Each row is a point on a tangle of strands that fork, close into loops and nearly touch. The rows are in no order.
Points whose rows are less than 102 apart are linked; no others are. Some points are linked to none.
Q_443: -26.3  26.0 -41.2  12.9  14.2  12.6 -53.2  -6.1 -46.6   8.7 -14.9  -1.9   8.1 -15.0 -27.9  -2.7  -5.3 -12.6  29.7  16.7  18.4  18.4  -1.0  78.4  -9.2 -29.0
Q_100:   8.7  -2.2  -4.9 -26.6  -9.6  14.1   5.7   6.9   4.2  -4.0  43.9 -11.5   4.4  -7.3   2.3 -21.9 -11.3 -22.5   2.0  16.4 -15.5  51.7 -22.5   5.0  22.0  35.9
Q_458:  16.7 -39.7 -31.1  17.1  21.2  19.9  11.3 -68.2 -49.3   7.6   3.7  22.9  21.5  -6.5 -12.4  -6.3  21.3   5.9 -11.9   0.5  33.4  -1.3 -43.0   3.5  -5.0  20.5
Q_520:  15.6 -37.5 -14.7  16.2  28.9  48.2 -39.4 -30.2  -8.5  32.3 -22.7  58.8  36.9  -5.9  -3.0 -46.4 -25.9 -17.8  -4.3 -15.6  15.8 -11.7 -23.1   0.5  23.3 -28.1
Q_931: -24.2  21.1  27.1  24.0 -10.3 -10.1  -1.5   8.3  13.1 -24.1  -1.2  13.3 -20.3   2.8  -5.4  29.2  -7.3 -10.0   9.6 -10.3 -37.0 -11.1   4.3  10.4  36.3  30.7
Q_186: -22.9  54.5  42.5 -18.4 -37.0 -48.5  17.9  47.6  25.2  17.6  12.7   1.2  12.3  12.1  -6.3  29.3   7.4   0.8   4.2 -14.0  22.9  -4.9  51.0 -67.3   1.9 -11.2
Q_979:  55.5 -24.8  16.6   5.0   0.2  12.7  -5.9 -16.8 -12.6 -44.6  14.4  30.4  10.6  -9.7   3.1  -3.1  38.9  28.5 -32.8 -31.3  -7.8 -46.3 -11.5  -9.3  -4.2 -10.9
Q_811:  14.3 -30.7 -13.3  16.2   7.8   1.5 -51.3 -22.1  12.2  11.8 -24.4 -11.3 -13.7 -19.7 -14.3  26.3  18.1  -9.4  21.0   0.2  -8.6   1.2  14.2  52.2 -44.5 -18.0
Q_350: -29.9  17.1  25.7 -18.8  -0.8 -28.8  10.2  13.9  49.5  31.2   4.9  -8.7   2.6  26.3 -38.2  17.5 -16.7   5.8  -8.3  -8.9  29.7 -26.3  46.2 -83.5  -4.7   2.1
Q_76: -12.9  -6.9 -21.5 -10.0   9.0  15.0 -11.0 -17.1  -8.6  -6.5 -42.5 -32.5   8.4 -56.8  23.1  -3.8 -23.0 -26.9  59.6 -19.6  -4.1  60.4  14.6  49.7  -9.8  -9.8
Q_260:   0.2 -27.6   0.1   0.4  16.9  15.0  -9.2  15.1 -25.3  12.8  21.4  10.6   9.7  -7.3   5.6   6.0 -29.4  21.1  -7.0  16.6  17.5 -22.7 -19.3  34.8  27.8 -19.0
Q_231:   0.1  40.9   9.5  -1.3 -23.6   2.6  -7.3  19.6   2.2 -21.1  36.7 -14.6 -22.0  -7.3 -16.5  27.2  18.6 -42.8   2.4  21.5   1.1 -14.3  17.3 -24.7 -13.3 -45.7
Q_495: -37.5   9.5   2.3 -25.8  -6.2  30.1   1.8   3.2 -14.9 -22.8   5.5   3.0   3.9 -12.8 -13.1 -11.2   6.0   9.7  -1.3 -15.1 -13.3   0.1 -20.6  16.4  -6.0  12.0
Q_978: -23.9  35.8  23.7 -20.2  10.8  12.1  26.3  19.6  16.2  -5.6  28.7 -13.6 -22.3   9.6  -1.1  29.9  -4.0 -17.3 -14.4  -0.7  15.3 -23.6  28.3 -36.5 -10.3 -27.7
Q_209:  13.0   0.2   6.5 -13.8  -8.9   7.4  -9.8  21.4  -6.6  -3.7  18.0 -29.6  18.2  12.6 -30.0  -3.7 -40.5 -50.5  34.3   6.9 -10.1  65.0   5.1  -0.2  11.8  53.7
Q_238:  31.8 -24.5 -21.1  33.2  10.2   6.3 -36.0 -31.8 -15.2   6.2 -11.1  15.9   5.7  -8.8  -9.9  15.8   1.1   4.4  -8.1   7.0  11.6  -4.8 -16.1  64.0 -18.9 -33.7
Q_113: -18.9  32.2 -16.5 -16.9  13.7   0.1  11.5  20.6   4.4 -22.9   3.7 -55.0 -24.6  14.8   5.8   0.3 -12.8 -11.9   4.0 -12.8 -15.8  23.3  28.0  25.8 -18.3  11.8
Q_799:  30.4 -62.3 -11.8   4.0  40.3  31.0  -6.2 -62.6   7.5  32.3  -9.4  54.7  30.2  -1.9 -29.8 -18.4 -17.8  -6.3 -28.5   2.1  23.4 -36.9  -3.6  -9.7  25.4 -17.6
Q_136:   4.2  -7.3  43.4  15.0  -5.0 -16.8  -6.6  26.7  -8.0 -22.4 -39.8 -47.2 -11.1  35.1   1.0 -13.2  -4.9 -12.3  24.1   0.3 -11.1  15.6  30.3 -33.4 -25.2  32.4
Q_245:  23.1  31.4  21.7  -8.0   9.5  -6.9  -1.7  -2.7   3.0 -45.7  29.5 -25.1 -17.7 -40.9 -27.4   2.2  48.4   5.2  -8.9   6.9 -47.8  50.5  40.9 -14.1  -3.7  -3.1
Q_423: -23.0 -17.4  34.1  -3.2  20.5 -21.9  20.4 -10.3  18.4  19.8  -3.4 -30.7 -22.6  10.7   9.9  28.2 -19.5  20.6  -3.1  26.7  21.4  -8.3  14.0  -0.8  -2.8  24.7
Q_831: -39.7  -0.7  62.5 -15.7  -3.1 -28.1   9.1  25.4  -2.1 -10.3  18.9  -7.5  -0.8  17.2 -19.6   9.8 -28.1  -8.9 -20.6   5.0   5.2  13.6  13.7 -79.7  -6.8  33.2
Q_77: -18.9  26.8   8.8 -26.7  -4.4   3.9  17.4  18.3  45.7  27.0 -29.2 -11.6  -2.5  18.4  -0.9   1.0 -29.8 -32.9   7.2  -8.4 -35.2   7.0  21.2 -36.8   6.9  14.9
Q_69:   4.5  34.6 -15.0  16.9   8.6  -0.1 -12.0   1.3   1.7  20.0  19.6 -23.1 -28.4  19.6 -27.9  13.5   8.8   5.5  -2.6  27.4  -8.6   8.0   2.1  -7.2  13.6   2.6
Q_566:  12.0  -1.4  11.3 -19.7  18.4   1.5  33.5   5.3   4.3  39.2  18.5  26.0  -0.7  20.1  19.2 -13.8  15.0  17.6 -20.0  38.2  21.3 -49.7  24.6 -28.0  51.5  -5.7
Q_937:  -6.6  30.8  80.3   7.2 -11.0 -14.5  -6.0   8.6   3.6 -26.5 -14.3 -15.7 -22.2  15.3  -9.1  10.3   7.4 -15.5   1.5  -1.4  -7.2  24.0  24.8 -62.7  -6.9  21.6
Q_570: -11.7  29.4  24.9 -24.9 -49.2 -27.1   4.0  34.1  16.5 -12.5  10.1  21.5  -9.2   1.9   3.1  30.6  44.0  -2.5 -10.7  15.1   7.1  16.3  26.3 -58.1 -19.5   0.2
Q_491:  14.8  16.2  33.8 -18.0  10.0  23.4 -24.0   5.8   7.2 -43.7   5.8 -32.0 -25.9 -10.6 -21.1  -8.1  15.8  31.5 -22.0   7.2 -25.0  50.3  -0.1  -9.4 -22.1  12.7
Q_108: -20.3  14.0  15.9  -9.2  -4.6 -48.6  -1.4  -1.3   5.4  10.4  -7.1 -36.7   8.7 -26.9  26.4 -22.7 -15.0 -11.8  38.0 -18.3 -14.8  33.0 -10.9  54.7   5.0  36.0
Q_103:   5.9 -28.4 -33.7  29.2  -7.5 -27.7   0.4  15.4   7.9   3.6  -6.1  29.3  -9.2  27.6  -1.4   6.4  22.8  28.1 -38.9  17.5 -12.4 -34.3  19.1 -63.1 -10.2   1.3
Q_393:   5.1 -26.2 -53.5   6.6  27.8  47.0 -41.0  14.8 -52.4  -3.9  -7.5   6.9  17.2  -7.4  -4.9 -12.8 -13.5  -2.5  14.3 -10.3  -6.8  41.0  -6.2  21.1 -16.5  -4.7
Q_669: -30.5   2.4  18.5 -23.4 -24.3   7.1  28.3  -1.8  13.2  -5.8 -41.8 -31.1 -10.8 -19.5   9.9  21.0  -2.3  23.7  37.4  20.6   2.5  24.9   0.1  39.9  -1.8 -19.0
Q_168:   3.6 -13.1  36.0   9.6   4.4  -7.7 -45.4  -9.8  -0.5 -14.5  -7.6  -9.1 -14.0   0.8  15.4 -26.1  11.3  13.0 -16.0  10.4  12.8   8.5 -21.7  44.3 -27.5  17.3
Q_3: -10.3  -0.7  21.5  -3.0 -10.2  13.0  19.2  10.0  11.2  -9.4   2.9  37.9   1.0   1.5 -17.4  21.3  13.0   9.0 -58.3   6.1 -14.3 -44.1   5.6 -34.2 -23.2 -64.7
Q_110:  -2.6  -8.6 -29.9  10.9  -0.5   9.0 -19.7  30.8  27.0  32.8 -32.5 -21.1   1.9  29.9  20.4  -9.6 -42.7   1.9  34.2 -20.3   7.0 -14.0  13.8   4.3   3.3  -1.5
Q_344:  22.3  22.1 -14.2 -25.4  -5.3   3.7  12.7   2.7  -9.2  -1.9  47.8 -13.9   7.6   3.6 -15.4 -24.1  70.7  11.2  -1.8   7.9   6.8  12.3   2.6 -20.6 -31.8   1.2
Q_64:  10.4 -11.3  28.4 -31.0 -20.5   5.7   3.3 -21.8   3.5  -9.7  -5.6  27.6   6.3 -12.2 -22.0  29.5  13.6   4.9 -38.5   1.6  14.4 -68.8  -4.1  14.8 -26.0 -57.1
Q_122:  15.0 -29.8  38.3 -15.7 -12.2 -18.5  41.9 -17.5   2.9   1.6  13.9  39.3  13.7  -6.8   2.5  21.2  33.0  30.9 -45.1  38.0   5.0 -21.8 -16.8  -7.8  16.1 -14.9
Q_282: -11.4 -37.8 -40.9  14.5  12.5  -6.0   2.2 -54.8  10.3  43.1 -36.7  38.4  16.2 -20.1  13.7  12.6 -10.8 -21.6 -13.2  -8.5  -6.2  -5.5 -24.0   9.5  -3.5  -6.6
Q_519: -29.6  -7.0 -24.1 -15.1  -7.0  16.0  -2.7   7.0  30.8  23.7 -22.0   6.5 -11.7  15.5 -33.3  22.1  -2.4   4.0  -4.3   2.0   8.2 -27.3  19.2 -76.2  -9.5   4.8
Q_960: -31.0 -20.6 -12.0  11.6 -15.3   8.5   9.5 -23.7 -26.9  -6.4 -25.3  65.8  18.3  -2.2  46.5  -9.0  -7.0 -30.2 -10.5 -10.6  31.2 -32.9 -40.0  34.1  10.4  -4.7
Q_214:  15.8 -19.5  16.2 -15.2   8.4   8.2  10.9  15.1   9.3  13.3   4.7 -18.3  -4.9  -4.8   8.5 -24.9  12.7  30.2 -35.0  17.4   2.2 -13.5   2.9 -67.0 -25.0 -32.9
Q_174:  17.3  60.5  23.1 -23.4 -34.5 -45.2  45.2  22.6  29.8 -52.0 -10.8 -56.7  14.9  -5.0 -51.3  -4.6 -21.7  -2.1  23.2 -16.9 -29.6  57.9  42.1  -6.3  -3.9  11.5
Q_680: -43.5   5.2  60.6  13.9  -4.7 -41.9  12.0  14.6  12.8  -0.1  22.2   6.8  16.4  12.7 -30.3   1.7  -2.0  18.6  -1.4 -12.4 -10.3 -15.6   6.1 -30.5   0.2  26.2
Q_486:   0.0  10.5 -13.2 -30.8 -20.9   7.0   1.4 -30.5  12.3   7.4  -8.1  16.2 -10.4 -26.8  13.3  -4.9  -4.3 -15.2 -54.4   3.9 -18.1 -21.5 -42.8  30.0  -4.7 -41.4
Q_773:  -1.0   4.9  -8.7 -16.5 -26.0 -23.7  32.4  -6.3   2.1  -6.9  16.0 -10.0 -20.5 -13.8  16.5   4.4  10.7  16.7 -59.2  29.0 -18.8 -10.7 -33.4   7.9 -23.7 -42.3
Q_434:  40.0 -19.1 -49.4  25.9  13.1  22.2 -28.8 -40.0 -34.1  11.8 -41.7  61.4  33.1 -15.8  19.4 -34.0   3.6   6.2   1.4 -31.6   9.9 -12.9 -31.9   4.8  26.6 -10.3
Q_829:   5.3  10.8  -0.4   7.3 -18.8  12.0  27.3   5.5  19.4 -17.9  40.2  -1.3  20.4 -15.5 -41.9 -12.0  35.4   1.3  19.2   4.8 -32.3   7.4   4.9   6.8 -12.5 -50.8
Q_700:  -2.0 -21.0  41.6  10.0  17.3  -7.9 -24.6 -36.7   7.3   2.6  -9.9   8.3 -18.7  -2.4  -9.1  -3.7  27.2 -10.3 -39.1  -2.0 -11.3 -21.4  -9.4   7.8 -35.2  19.7
Q_956:  22.7   5.5  25.1 -10.5  -1.4 -20.1  -9.4   7.5  -0.3  -5.3  24.9 -16.4 -25.0  -1.4  -5.3   5.0  29.1  42.0 -46.3  21.6  28.8   1.2   0.6 -67.0 -33.2   1.9
Q_297: -29.7  -6.3   6.6  22.4  -7.0 -35.6 -14.7 -28.6  21.7  25.3  -3.7   2.7  -8.4   2.8  -5.0 -13.7   4.0 -36.4 -22.5  16.4 -23.4   9.2 -26.1  14.6 -28.2  17.6
Q_959:  33.0  38.5  24.8  -7.2   9.3 -21.9  25.5  26.0  10.2   7.7   1.3 -46.5   0.1  38.3 -41.1 -10.8 -49.1  11.3  15.3 -21.5   1.1  19.6  28.0 -28.4  36.7  56.2
Q_143: -12.3  -1.1  25.9   8.9  -2.6  11.0 -19.6  23.3 -28.8 -15.2  16.9 -11.5  16.2  20.4  -8.6  -7.1 -31.7 -41.1  49.4  15.9  15.5  41.2  -1.2  45.9   6.2  20.2
Q_910:  24.9   9.9  34.2   0.4  20.9  18.3  21.5   5.0  16.0  11.9  25.1  22.9   5.8   8.7  21.0 -18.7  24.6   7.4  -2.0   6.2  -4.7  -8.5  12.1 -29.8  62.7  16.7
Q_367: -32.2 -11.7  -7.9   7.3  -2.2   8.2  15.6  -9.6  -8.0   6.0 -37.2 -28.6 -20.0   8.0  12.8  34.2 -21.7  10.5  21.5  33.7  27.3   6.2 -10.3  15.7  -8.7  -1.9
Q_749:  -0.1  50.7 -32.2 -11.6  15.3   9.9   9.5   5.4 -20.9  -6.1  18.8 -16.6 -39.6   3.4  -9.6  26.3  29.3   9.4  -9.0  11.6 -11.2  20.6  19.7 -54.6  19.9  36.0
Q_148:   6.8 -40.6 -56.4   8.5  -5.9  28.2 -40.8  -8.8 -10.3  -1.3 -15.7  47.2   4.6  -9.2  32.2  11.9 -39.9  -1.6   2.3 -12.3  51.3  -9.3 -45.4   3.1  11.3  -1.7
Q_191: -33.4  28.5  18.0  17.1   3.4 -18.5  25.9   9.4  13.5 -17.4  24.5   5.1  14.0  40.4 -32.0  -2.2  32.2  14.2   8.5 -20.4 -20.9   7.0  16.9  13.5 -15.4  30.8
Q_37:  25.2 -34.2 -65.7  12.1  11.0  -2.0 -17.1 -29.8 -42.5   2.0 -17.2  61.0  26.0 -43.5  45.9  -3.8 -24.8  -4.7 -10.6 -41.0  28.0   6.8 -46.7   9.2   6.9 -17.6
Q_65: -18.2  32.4  42.2 -12.0 -20.0   0.1  42.5  35.4   4.5 -38.4  60.9 -14.8  16.8   2.2 -11.8  -9.8  -5.4   3.5  12.6  10.3 -21.1  29.0  -2.7  -5.4  26.6 -11.9
Q_173:  24.1 -32.9 -36.3  -9.4  11.0   0.2  20.5 -47.8 -28.8   1.8   9.4  32.5  16.2 -21.0  22.1  16.5   5.1  16.9 -26.3  -2.1  15.1  11.9 -40.4  48.7  20.9  14.0
Q_275:  14.7  -3.5  -8.6  15.0 -24.3   4.6 -12.8 -28.7 -14.5 -45.4 -12.0  28.3   7.7 -32.6  26.1 -20.2  12.5  11.8  -4.7 -41.0   7.7 -26.6 -42.9  48.2   6.0 -10.7
Q_197: -11.4 -24.9  20.5 -15.0 -36.0   4.4   2.8 -20.9   2.8 -28.2 -30.4  48.1   4.2 -11.9  22.3   5.4  14.7  -4.0 -23.5 -16.3  11.9 -49.7 -37.4  36.1   0.5   1.9
Q_631:  51.8  13.3  22.8  -4.6  -3.7   5.2   8.0 -11.0   5.1 -18.1  23.0  37.6 -12.8 -12.1  10.3  -5.2  51.9  -6.1 -27.1  -2.1 -23.0 -13.6   3.1  -8.6  29.0  -5.4
Q_841:  25.2   7.7  10.5  -8.1  10.6  24.8 -32.4 -15.9   4.6  -2.3  -5.4 -17.5 -19.6   2.9 -11.5 -34.1  37.8  38.5  -1.7  -0.2   1.4  26.0 -14.6  22.2 -13.0  28.2
Q_753:  41.2 -29.5 -60.2  13.2  22.8  -4.1 -49.5 -30.0 -56.7   9.4 -11.2  40.1  -3.1 -35.5  44.0  16.9  -3.0 -23.9   5.2 -18.0  16.5   8.4 -20.2  41.2   3.2   9.8
Q_886:  29.8  22.5   9.4 -42.8 -14.1   0.3  -4.9   2.8  -9.3 -27.5  36.7  17.7 -13.2   2.3   4.9  -9.3  68.2  23.8 -54.1 -12.6  21.9 -14.1  -2.3 -43.9 -30.6   3.1
Q_234:   8.2 -26.5   8.9 -17.0  -2.7  36.3   3.9 -36.7  33.0   1.9 -23.1  43.3  11.3   9.1 -35.2   4.8   2.0  11.0 -35.5  -5.5  35.3 -83.9  -0.3 -15.1  -2.8 -43.4
Q_740:  -8.1 -23.3  11.8  -5.9  11.4   2.7  -6.2  29.8 -26.6  28.6  45.5  -0.9  18.3  19.2 -24.7   4.7 -11.8   8.9   4.4  23.1  12.5 -18.0   0.7  -7.7  13.5  17.8
Q_835: -19.1  -2.7 -54.7  13.6   3.6  27.1  -0.2  -9.8  -2.7  27.2 -38.1  -0.1   7.9  17.8  25.5 -31.1 -26.9  -4.1  23.9 -14.6  11.8  11.7 -22.6 -13.2  -6.0   0.8
Q_739:   8.9   9.9  -9.4   5.0  13.3  -1.5  22.5  35.9  -0.4  15.4   1.0 -46.3   8.4  38.0  -3.5  -5.3 -59.6  26.7  26.8   7.6  -6.5  18.6  15.5   8.1  43.7  24.1
Q_157:  15.8   2.6 -34.1  19.5 -40.1  -8.3  10.7  13.9   3.3 -51.2  21.7  -8.9 -18.5 -22.1  27.2  18.7  37.7 -12.4  25.6  13.4  -5.5  -4.0  11.1  27.1  -4.1 -15.2
Q_660: -32.7 -18.5   6.0  18.9   7.1 -41.6 -13.3  -3.5  26.1  35.7 -16.8   0.3  -0.6  25.3  -3.8  -2.3 -20.2 -20.1  -3.5  -9.1 -30.2  -9.6  12.2 -17.6 -10.0  57.8
Q_74:   3.6   6.8  -2.1 -30.9  -7.0   6.4  -9.8   2.3  33.2  42.3 -15.4  12.1  -6.5  -4.9  15.2  -8.7  -0.9  -0.9 -32.4  19.4  -3.6 -42.9 -11.9   4.3   6.7 -33.9
Q_24:  25.8 -22.4 -38.8  27.9  19.7  -2.7 -47.6 -22.4 -25.4  30.1 -13.8  77.9  28.7  -5.6   0.4  17.4 -22.9   0.1   2.2   6.3  36.0   8.1 -24.0  65.9   1.9 -44.7
Q_89:  15.4 -38.5 -35.0   2.4  14.0 -18.4  16.8 -34.7 -10.6   0.7  11.2   3.4  16.9 -48.0  47.1 -15.3   3.9   4.3  -3.1 -16.3   2.5  37.9 -41.1  42.5 -14.1  10.6
Q_41:  25.2  -0.9  19.9   3.5 -11.7 -16.1   0.2  23.8  -7.8 -25.5  21.7 -34.4  -6.2 -43.0   1.3  -6.2  19.4   2.2   5.6  29.0 -50.9  33.2  16.8   9.2  11.5 -23.7
Q_291: -44.7  26.4  24.1  10.9 -14.1 -31.8  15.0   0.4 -13.2  18.1 -40.1 -45.6   1.0  32.0 -30.0  -3.7 -19.0  -5.9  43.5   1.6  13.0  -6.7   0.5   2.6  -9.6  30.6
Q_92:   9.2  10.9   8.5  -9.7 -20.4   2.7  -9.8  46.6   3.2  -3.6  29.9 -45.2  -5.0  11.2 -17.9   5.8 -33.6 -42.6  33.8  15.9   3.2  -8.8  17.5 -10.3  -0.4 -24.2
Q_258: -32.2  -9.5  15.3  38.4  -7.7  -1.1 -19.1  14.3  14.2  -6.9  -9.8  27.8  -0.1  19.0  12.3   1.6 -36.2 -24.3   0.9   0.4  -3.1 -28.2 -12.9   8.0  12.8   4.8
Q_906:  19.0  -3.4 -44.3   6.8 -19.3   8.6  -4.4 -29.3 -28.2 -44.9   6.7 -15.5 -33.4 -43.5  20.7  39.2  20.5 -12.3   4.2  16.8  -0.3 -21.3 -10.2  25.3   1.5 -18.2
Q_598: -26.0  23.1 -29.1  16.0  15.6  14.0 -31.5   7.8 -23.9  22.6 -20.3 -12.2  -9.0  25.8 -24.8  -5.4 -10.3  -5.2   4.8  24.3  -9.7  -2.9   1.2  29.9 -13.3 -16.4
Q_626:  -8.3  -4.0 -29.1   7.0   1.4  -2.8  14.9  52.3  25.1  24.1   6.4  -8.8   6.4  44.3   7.1  -7.0   7.0  21.8  21.0 -13.4  -1.6 -43.3  37.7  -6.7   3.1  -1.8
Q_701: -23.7  -0.8  33.6   2.6  33.7 -19.0  10.0 -25.9  -1.9  22.9  16.8 -37.7   1.3  -2.2 -15.3 -15.2 -16.5 -21.8  21.8 -12.0  -0.8  21.9  -6.3  33.2  -2.6  34.6
Q_184: -18.7  28.1  15.1 -11.3 -37.7 -27.3  33.1  35.0  18.3 -36.3   5.1 -12.1  -5.2  13.6 -18.2  42.4   2.8   3.8  18.3  14.8 -19.2  35.0  36.0 -27.9  -1.6  18.9
Q_352: -38.0  21.9  12.3   8.8   4.9 -31.8   7.6   7.9  10.4  14.5 -42.1 -16.3  -9.9  51.8 -19.3  14.1 -32.3 -11.1  15.3 -21.7   1.8 -22.3  33.7 -19.3   4.5  65.5
Q_242:   1.7  -3.3 -64.6   5.8  -6.8  25.7   8.1  -1.5  -4.7  18.1 -13.1  -7.1  -4.4   9.1  11.0 -19.0  14.2 -12.3 -16.9   7.6 -18.5  -4.7 -15.4 -48.9 -18.7 -13.5
Q_861:  -5.8  15.6  19.2 -26.9  10.8 -34.7   1.6  20.9  30.2  54.7   7.0   4.2 -13.3  10.8   9.3  -0.7   7.1  25.1 -36.5  32.8  12.1 -48.0  28.6 -38.1  13.2 -26.4
Q_819: -20.1  20.0  36.1   5.3   0.0  19.1  16.3   5.9  20.3 -28.6   9.5  22.4  -6.0  22.9 -12.0  16.9  28.6   7.0  26.9 -24.1   3.0 -15.9  16.1   2.6  22.9  46.4
Q_370:  -3.6  -0.8  20.0   6.0 -24.8 -10.8  38.9  46.2  -0.6 -10.8  26.1 -16.5  19.3  18.3  -4.3   5.4 -28.7  11.3  36.4  20.0  -4.8  27.2  -4.6   6.2  41.2   7.5
Q_151:   7.3  -3.8  41.7  -5.6  30.9  -0.9  19.8   5.8  24.1   4.7  30.3 -18.2 -20.2  13.3  -0.4  22.3  20.1  10.7  -7.8   1.8  14.0  -6.1  33.1  -9.8 -21.6   1.3
Q_881:   4.0  54.6  13.7  -9.8  -4.4 -36.7   4.5  14.9 -14.6  27.3 -32.7 -57.0   2.1  37.7 -22.3 -30.6 -52.1 -19.6  32.6 -12.0  16.3   5.2   1.4  -1.7  17.1  43.3
Q_939:  17.7 -22.3 -46.2  24.0   0.8   0.3 -45.6  14.9 -33.7   4.9   5.1  23.6   6.5 -15.0  54.0 -28.6 -29.9   1.6  33.1 -22.5  70.7  16.9 -40.2  14.0   1.0 -18.4
Q_28:  11.0  -5.5 -29.5   1.8  11.7  10.2  23.9 -40.2 -14.4  27.2  25.8 -12.1  15.9   4.6 -27.1 -18.4  44.9  13.1  12.2   9.5  21.3  11.0 -23.6   5.8  -9.3  17.6
Q_44:  -0.2 -23.8 -26.5  27.2  24.3  22.5 -29.0  21.5 -29.9   7.6  -5.9  49.0  15.5  -5.1  29.7   7.4 -48.3  13.5   4.1   6.2  12.1  -2.5 -17.3  63.6  31.8 -47.6
Q_138:  -2.4 -12.0  16.4 -16.8   6.4  -3.4 -30.5  26.8 -16.1  28.5  23.5 -48.7   3.9  -7.4 -12.2  -5.4 -49.3 -12.2  24.4   8.5  13.9   0.4 -12.1  -6.7   4.8   3.2
Q_468:  14.6  -5.0 -61.4  15.5  13.8   5.8 -18.8 -25.1 -23.1 -12.1   9.2  -9.8 -23.8 -26.3  25.4  21.5   9.2 -34.9  13.0 -18.7  -2.8  -5.3  -7.9  34.0  -8.1  17.2
Q_90: -20.5  10.4   4.7  10.4   3.8   1.6  21.1   4.9   5.1  -6.8 -22.5  -9.0 -15.1  24.9 -17.4  32.8  29.0  29.5   4.7  -1.7  15.8  -7.2  36.4 -80.1 -28.7  18.4
Q_335: -14.3  18.4  -1.9 -12.4 -16.4  14.5  34.1  -0.8  19.5  -9.6 -58.6 -34.2   5.6 -14.6  28.9  -2.4 -26.0 -10.6  62.3 -11.2  -7.2  48.3   7.3  42.3  16.0   2.9
Q_153:   0.9  19.7 -39.2  36.5  23.0  13.9 -46.8 -21.6 -55.8   8.9 -13.6  52.4  21.0 -22.5  -7.2  -6.5 -10.0 -12.2  33.8 -14.1  29.5  25.6 -17.2  59.7   9.3 -36.4
Q_578:  -1.3 -37.6  11.2  -5.0  26.9  39.6   0.0 -33.9  28.0  28.1 -16.0  18.0   5.5   8.5 -25.1 -12.2   4.1  17.1 -14.6   5.7  21.7 -33.6   8.8 -25.0   1.4 -14.3
Q_834:  48.2 -10.5 -30.7  -7.7  -1.4  34.4 -23.3 -31.4 -20.7 -51.2  -9.7  31.9  13.1 -13.6  -4.2  -8.4  16.0  19.8 -40.6 -40.4 -27.3 -22.1 -26.2  33.2  -0.1 -14.3
Q_643:  13.7 -19.5 -34.6  24.4  -1.0  -0.5  24.7  31.6   1.5  -2.5  16.3  14.5   7.8  18.6   5.5   6.1  41.5  21.2  -0.1  -6.5 -26.2 -31.1  35.5 -25.0 -20.1 -16.5
Q_221: -11.3  28.0  -0.2 -40.5   4.0  25.4  -1.6  20.7  34.5  30.2 -33.1  -1.2 -15.7   2.7  20.1   5.2 -10.7   0.9 -12.3  -1.7 -40.9  -7.0   9.5   8.3  23.4   2.9
Q_355: -39.0  -7.5  -3.1  19.5 -20.4   1.0 -12.7  12.9 -14.4 -22.6  -3.6  25.4   4.9   4.1  31.9  -5.0 -22.8 -41.4  20.0  -5.3  18.1 -17.1 -19.0  63.1  -9.4 -17.8
Q_967: -20.0  16.7  14.8  26.1 -10.6 -12.0  41.8  17.4  11.7 -36.3  -6.2   5.9  -5.1  22.6  -7.2  60.6  16.5  19.1  10.5  -3.2  -7.7  35.7  53.3 -65.2 -22.5   6.5
Q_348:  34.2 -38.2 -12.5  40.2  14.1  10.2   6.0 -19.6  26.2  -1.5   0.9  12.4  -2.2  -9.0  29.3 -15.5  -3.0  12.7   6.1 -14.9  -8.3  -1.0 -12.9  -1.2  19.4   7.4
Q_121:   9.0 -31.8 -29.3   8.7  21.7   5.9   0.6  -9.0  -3.7  22.0 -10.4 -35.7   2.4  11.0   9.1 -42.9  -3.3  29.1 -21.4   4.9 -10.5  18.2 -12.9 -47.4 -20.8   4.2
Q_551:  49.8 -29.9  15.0  -8.6   5.4   2.9 -22.6  -1.5 -23.3  -7.9   8.0  -7.0  -4.3 -25.2  21.2 -24.1  29.8   9.2 -43.0  -1.8 -13.0 -32.8  -8.9 -33.0 -23.2 -30.8
Q_532:  -8.4   7.7  14.0 -12.0  34.1   0.9   3.7  -8.3 -20.8  39.4  21.5  -7.3   3.4  -1.7  12.4 -35.7 -11.7 -18.9   2.5   8.9 -12.2  15.8 -15.5  13.5  49.7  41.8
Q_518: -11.8 -10.5  -6.9  19.6   3.4 -22.3  22.9 -17.4   9.5  12.2   2.2  -4.7  12.7 -23.7  64.6 -30.8 -20.3 -25.2  18.9 -23.1  -4.3  23.4 -23.7  37.4  22.6  18.8
Q_610:   5.9  23.7  -6.7 -12.5 -31.9 -21.7  14.0  27.7   9.6 -39.8  25.7 -29.1 -26.4 -18.6  21.5  -4.3  29.3   8.7 -17.8  18.4 -29.2  13.3   6.0  14.1 -17.5 -22.2
Q_396:  -3.7  45.1  28.7 -28.7 -21.9  -5.9  46.7  31.9  39.8 -43.8  37.0 -43.7  19.0  -7.1 -35.3  -2.2 -17.0  -1.8  19.0 -15.0 -31.9  46.2  32.9   2.3   4.7 -25.1
Q_387:  -3.7 -11.8   2.8  -5.8  11.5  19.9 -32.2 -13.2  12.1  13.2 -46.7 -22.8  -1.4 -37.7  -4.4   8.5  -1.1 -12.7  38.6 -21.4 -32.5  23.6  23.2  29.5  -9.5  -4.1

A piece is two or more points that can be reached from each other along the links. Count, over all rows, the pieces, the separate loops (a circle has one, a figure eight two, a Y none), the forks (points with three links) and the tips (points with one).
pieces -> 3
loops -> 2
forks -> 6
tips -> 8

A fork is a point with three links, a tip a point with one. Leave the first point through the second and follow the links. Name the first fork or tip that comes.
Q_978, Q_151 -> Q_24
Q_100, Q_532 -> Q_214
Q_739, Q_959 -> Q_610
Q_960, Q_355 -> Q_136

Name the points in between on the shortest way along the links from the first point to the second, in order.
Q_3, Q_680 -> Q_64, Q_234, Q_578, Q_799, Q_520, Q_434, Q_37, Q_753, Q_468, Q_906, Q_157, Q_610, Q_773, Q_486, Q_74, Q_861, Q_566, Q_910, Q_631, Q_979, Q_834, Q_275, Q_197, Q_960, Q_355, Q_258, Q_931, Q_819, Q_191
Q_41, Q_143 -> Q_610, Q_773, Q_486, Q_74, Q_861, Q_566, Q_910, Q_631, Q_979, Q_551, Q_214, Q_956, Q_886, Q_344, Q_28, Q_458, Q_173, Q_89, Q_518, Q_108, Q_701, Q_532, Q_100, Q_209
Q_367, Q_69 -> Q_669, Q_335, Q_76, Q_387, Q_811, Q_238, Q_24, Q_153, Q_443, Q_598
Q_291, Q_77 -> Q_352, Q_660, Q_297, Q_700, Q_168, Q_841, Q_491, Q_245, Q_41, Q_610, Q_773, Q_486, Q_74, Q_221
